Points on a hilly landscape, in no order, each with its height.
A ball rolls from a point to the lowest of its 3 nearest points, and stops where none of them is lower. Distance is the straight distance between rows; heights are no part of it.
leziv h=3.78: [ 37  23  -5   5 -17   9 -11   5   6   5  -2 -21  -4 -17   2  22   0  23
   2   8  14]
Taruk h=6.85: [ 16  43 -10  13 -30  -3  34  14  10  23  -9 -28  -9 -26  -1   9 -31  37
  10   2  38]
veguf h=4.29: [ 25  10 -12  -5  25  11 -25  17  15  -7   8   2  13  -4 -15   7  10  19
  20  13  19]
lopi h=3.86: [ -6   8   2  -6 -14   6  -4   9   7   0 -14  -1  -2   7   5  13  -8  -3
  -1  -6 -20]
vegu h=0.79: [-28 -14   7 -10  11 -13  16  -8 -15   2 -12  19   4  20   4  -4  -6 -23
  -8 -14 -20]
suver h=5.82: [ -7  -5  10  -6  13   2  -2   1   5 -17  -1  -9   1   3  -2   3  -2 -14
  16  -1 -12]
topa h=6.79: [  6  35 -13  -1 -34   3  14  15  18  15 -21 -16  -2 -12   7  13 -28  29
   7   6  16]
kigo h=7.12: [ -2  17  -4  -2 -36  11  17  22  17   7 -14 -19  -7  -3  14  17 -39  20
  12  -8   2]
Zove h=2.66: [ 18  -1   8   4  -6   3 -21 -11 -14   1  10   5  -6  -2 -15   4  30  -7
 -21  -3 -15]
Vibeg h=4.00: [ 34  13  -8  -3  11  10 -25  16  11  -7   3 -11   7  -7  -9  13   7  20
  14  12  18]
revu h=5.36: [ 13  25 -11  12 -40  14  -5   2   4  20  -8  -4 -10  -9  10  21  -2  14
 -20  -3  -9]
Gogal h=3.32: [-25  -6  -1 -14   8  -6  16   3  -1   0 -22  13  10  29   3   4 -24 -15
   4 -15 -17]
Nivor h=1.22: [-25   2  -7   2 -35  15   9  23   7  17 -11   8  -1  22  12  22 -31   1
 -11 -20 -19]
Biga h=2.52: [  6  -7  13   3   1   2 -16 -12 -17  -4  10   1  -8  -2 -11   2  26 -14
 -11  -2 -15]
zif h=3.98: [ -2  19  -8  -1 -25   5  -5  13   9   4 -17  -1   1   3   7  16 -12   8
  -6  -5 -13]
Muko h=2.96: [ 11   9   3   0  -9   6 -17   0  -3  -3   2  -6  -2  -3  -4  17   8  -3
  -6   0 -13]
pedi h=7.91: [-14 -49   7   7  30  -8  13 -20  -6 -15  30  -8   2 -11   8 -35  10 -16
  14   4  22]
muli h=6.69: [ 28  33  -9  -6 -14   1   6  16  15   2 -18 -27  -1 -18   2  13 -18  36
  17  12  32]
zetim h=1.90: [ 19 -12   1   8  28   8 -24   0   1 -12  24  -4   2  -7 -18  -4  26  -4
  12   5   7]
tasag h=3.00: [-17   6  -1  -6  -3  -4   2   1   0   3 -16  12   3  16   3   8  -4  -8
 -10  -9 -22]
ziri h=1.14: [-16 -14  16  -1  11 -13   9 -19 -24   0  -1  16  -4  12   0  -9  11 -22
 -18  -5 -16]
tiban h=6.28: [-14  14 -12  12 -45  13   9  19  15  22  -6  -4  -8  -6  18  17 -32  14
 -10  -8  -2]
vum h=7.10: [  0  35 -12  22 -40   3  30  15  13  32  -6 -17  -9 -22   6  11 -34  30
  -5  -2  24]
Gavi h=3.84: [-23  -1  -6   3 -41  17  13  23  13  13  -6   1  -4  12  17  20 -40   2
  -8 -18 -13]
lilos h=0.98: [ -9 -27   5   4  26 -21   9 -26 -23   0  15  18  -3   1   3 -35  21 -14
 -15  12  14]
Ral h=2.60: [-15 -22   8  -2  28 -12   6 -16  -8 -13   9   4   5   2   2 -18   4 -24
   8   2  -2]
zag h=4.71: [ -4  13  -3   7 -35  10   0  12   7  11 -10  -3  -8   0  11  20 -10   7
 -13  -9 -14]
Meni h=2.94: [  0  12  -3 -15  14   4  -7  10  17 -15 -10  -7  11   4  -5   2  -9   4
  20   3   1]
zuzap h=5.52: [ 13  32 -20   1 -26   4  -7   7   8  19 -24   4   6   0   4  16  -1  20
 -13   5  -6]
res h=3.31: [-26 -17  16   1 -11   0   9  -3 -20   2   1  12  -7  15   0   4   2 -25
 -14 -18 -29]
Tor h=3.19: [ 17  17  -4   2 -11   7 -21  -1  -4   6  -4   2  -1  -2  -3  14  14   4
 -14   3 -12]
suloz h=3.49: [-10  17  -7  -8 -24   6   3  13  10   9 -25   5   2   9   9  17 -20   7
  -4  -3 -13]
bek h=1.96: [-13 -47   1   6  21 -17  15 -25 -18  -2  30  16  -3  -7  18 -45  21  -1
  -9  14  30]
nubo h=3.92: [  8   7  -3  -9  20   3 -14   3  10 -10  -2   3   9   2 -10  -1   5   2
   8   7  -3]
zut h=3.27: [ 15  11   1  -7   4   5 -14   7  14 -13  -5 -14   2  -5  -3  11  -2   9
  14   9   0]
tufo h=1.16: [-14 -46   7  -4  12 -27  19 -28 -33   2  15  17  -2  -2  25 -43  13 -10
 -18  12  25]
timuk h=4.37: [-17 -41   6   4  29 -15  15 -21 -11  -9  23   4   2  -5  15 -38  10 -15
   7   5  18]
Des h=5.22: [-10  11  -6 -14 -16   7   8  15  16  -5 -23  -5   4  13   6  14 -28   4
  13 -10 -10]
peg h=6.24: [ -8   7   3 -11 -19   8   9  17  15  -9 -13 -17   0  10   8  15 -30   6
  20 -12 -10]
lisik h=1.25: [  4 -13  -3   6  33  -6 -10 -12  -6  -3  21  12   4   0 -13 -17  26  -8
  -1  10   9]
Funid h=0.92: [ -8 -36  13   1  12 -26  13 -29 -36   6  20  18  -9  -2   7 -39  25 -11
 -25  14  24]
bod h=6.60: [ 12  28  -6  -9 -19   4   3  18  19  -1 -19 -20  -2  -8   8  15 -21  25
  18   6  14]
pufu h=1.31: [-12 -41  20   1  14 -18  14 -26 -30  -6  20   3  -9  -6   3 -32  21 -25
 -12   3   6]
git h=4.66: [-14 -24   1  -3  36  -9   8 -14   5 -15  10   4  10   4   0 -22   0 -12
  14   3   8]
gep h=2.72: [ -5   2   7   2  -7  -2 -12  -8 -10  -2  -3   4  -4   6  -5   5  14 -10
 -17  -7 -22]
rud h=6.54: [  7  20   3  -5 -18  11   3  15  16  -8 -15 -23  -4  -7   4  16 -20  12
  17  -1   1]
tav h=1.21: [-10 -18  23   4   0  -8   4 -19 -29  -1  11   9  -9   4  -9 -11  20 -24
 -18  -8 -17]
mugob h=0.96: [ -2  18  -8 -23   4   5   2  15  24 -13 -22  -4  11  10  -3   1 -21  10
  23   4   3]
misam h=3.34: [  8  18  -8  -3  -8   3 -15   1   2   3 -10   5   4   3  -5  13   4   5
  -7   3 -10]
ves h=2.84: [ -8   7  -1  -6   5  -4  -6  -3  -5   0 -13  14   1  11  -4   3   7  -8
 -12  -1 -20]
vusob h=1.26: [ 23  -2  -8   3  31   0 -24  -4  -4  -1  19  19   9   1 -19  -9  29   0
  -1   7   5]
laga h=0.78: [ -3 -32   9   7  31  -4  -1 -10  -5 -15  25  -3   2  -6  -8 -23  20 -15
   9   7  11]
Tuda h=3.74: [-11   8  -1 -22   3   3   9   9  19 -18 -21  -5  14  16  -2   0 -31   1
  27  -6  -6]
luza h=3.48: [ 32  21  -9   1 -10   7 -19   6   7   3  -4 -14  -2  -9   0  17   4  16
  -1   9   6]
rer h=6.73: [ 16  30 -12 -15 -13   5  -6  15  20  -4 -21 -13   5  -7  -2   9 -17  28
  17  13  18]
Doko h=3.56: [-18 -14  11  -6  14  -8  10  -4  -8  -8  -5   6   3  14   2  -4  -5 -21
   3  -9 -19]
Rov h=3.11: [-22  10  -8  -3 -26   7   3  14   7  13 -21  14   2  18   7  13 -16   0
 -15 -13 -18]
rep h=6.75: [ 34  36  -8  10 -18   4  14  12   8  12  -7 -30  -6 -27   2  17 -16  34
   8   7  37]
Bofu h=1.17: [-14 -19  14  -1  19 -13   5 -18 -21  -5   7   8  -2   3  -4 -18  13 -21
  -6  -3 -12]
sim h=1.04: [  2 -15   7   2  23 -16  -6 -21 -21   2  16  23   0   3 -12 -23  32 -13
 -16   6   0]
lod h=6.55: [ -5 -10  -3  -1  41   1  -6  -1  15 -15  12   4  11  -5 -10 -15   8  -3
  22   6  11]
Tik h=4.86: [ 12  27  -8   5 -26   9  -3   9  10  10 -14 -13  -4  -7   8  18 -13  17
  -5   0  -2]
noze h=5.98: [-15  -3   5  -7 -14   6   7  13   7  -5  -9  -2  -2  15   8  16 -25  -9
   7 -18 -23]
mit h=3.14: [ 20  12   0   4 -12   7 -18  -1  -5   3   2  -3  -6  -5  -3  16  13   2
  -9  -1 -10]
kupo h=5.66: [-24  -6   4  -8  -7   3  13   7  -3   1 -12  11   2  23   8  14 -20 -13
   0 -20 -26]
Tar h=7.62: [  4  37 -19  21 -41   6  24   8  15  38  -8 -12  -3 -26   4   9 -25  31
 -10   3  19]
kaz h=2.26: [ 10 -16  14   5  15  -4 -15 -12 -16  -8  19   3  -4  -5 -19 -10  28 -14
  -5   1  -6]
Tato h=2.56: [ 23 -16  -6  17  36  12 -23   6   6  -5  32   9   7  -6 -25  -5  29   1
  15   3  21]
Vuduv h=1.13: [ 19 -13   1   8  26  -7 -20 -15 -17   4  27  18  -2  -1 -21 -15  39 -10
  -8   4   7]
Soru h=3.83: [ -6 -33  -5  19  42  -3   2 -11   5  -5  33  10   4  -5  -6 -28  24  -3
  13   6  28]
dud h=3.15: [ 22  12   4  -1  -4  10 -16   7   9  -8   3 -20  -2 -10  -1  17   2   8
   9   4  -1]
rof h=2.95: [-11 -11  13  -1  -4   2   2  -3  -8  -7  -1  -1  -6   7   0   7   3 -19
  -4 -12 -25]
givu h=1.84: [-14 -35  -2   6  37 -15   8 -20  -5  -4  24  13   8  -1   5 -36  15  -9
   3  11  18]
bosu h=1.80: [  0 -28  12   8  23  -4  -7 -12 -15 -11  21   0  -3  -7 -11 -19  24 -18
   1   3   0]
Muliz h=1.07: [ -8 -12   6   1  22 -17  -1 -20 -15   1   6  21   2   6  -8 -14  23 -15
 -16   2  -6]

Two balls start at each pair of points below. Name the first point that both come to, or write never.
muli, Tar | Tik
peg, zif | suloz
rer, Vibeg | never

Where does a ball stop that starts at each point below?
veguf | mugob
vum | Nivor
kigo | Nivor
zag | Nivor
zuzap | Nivor
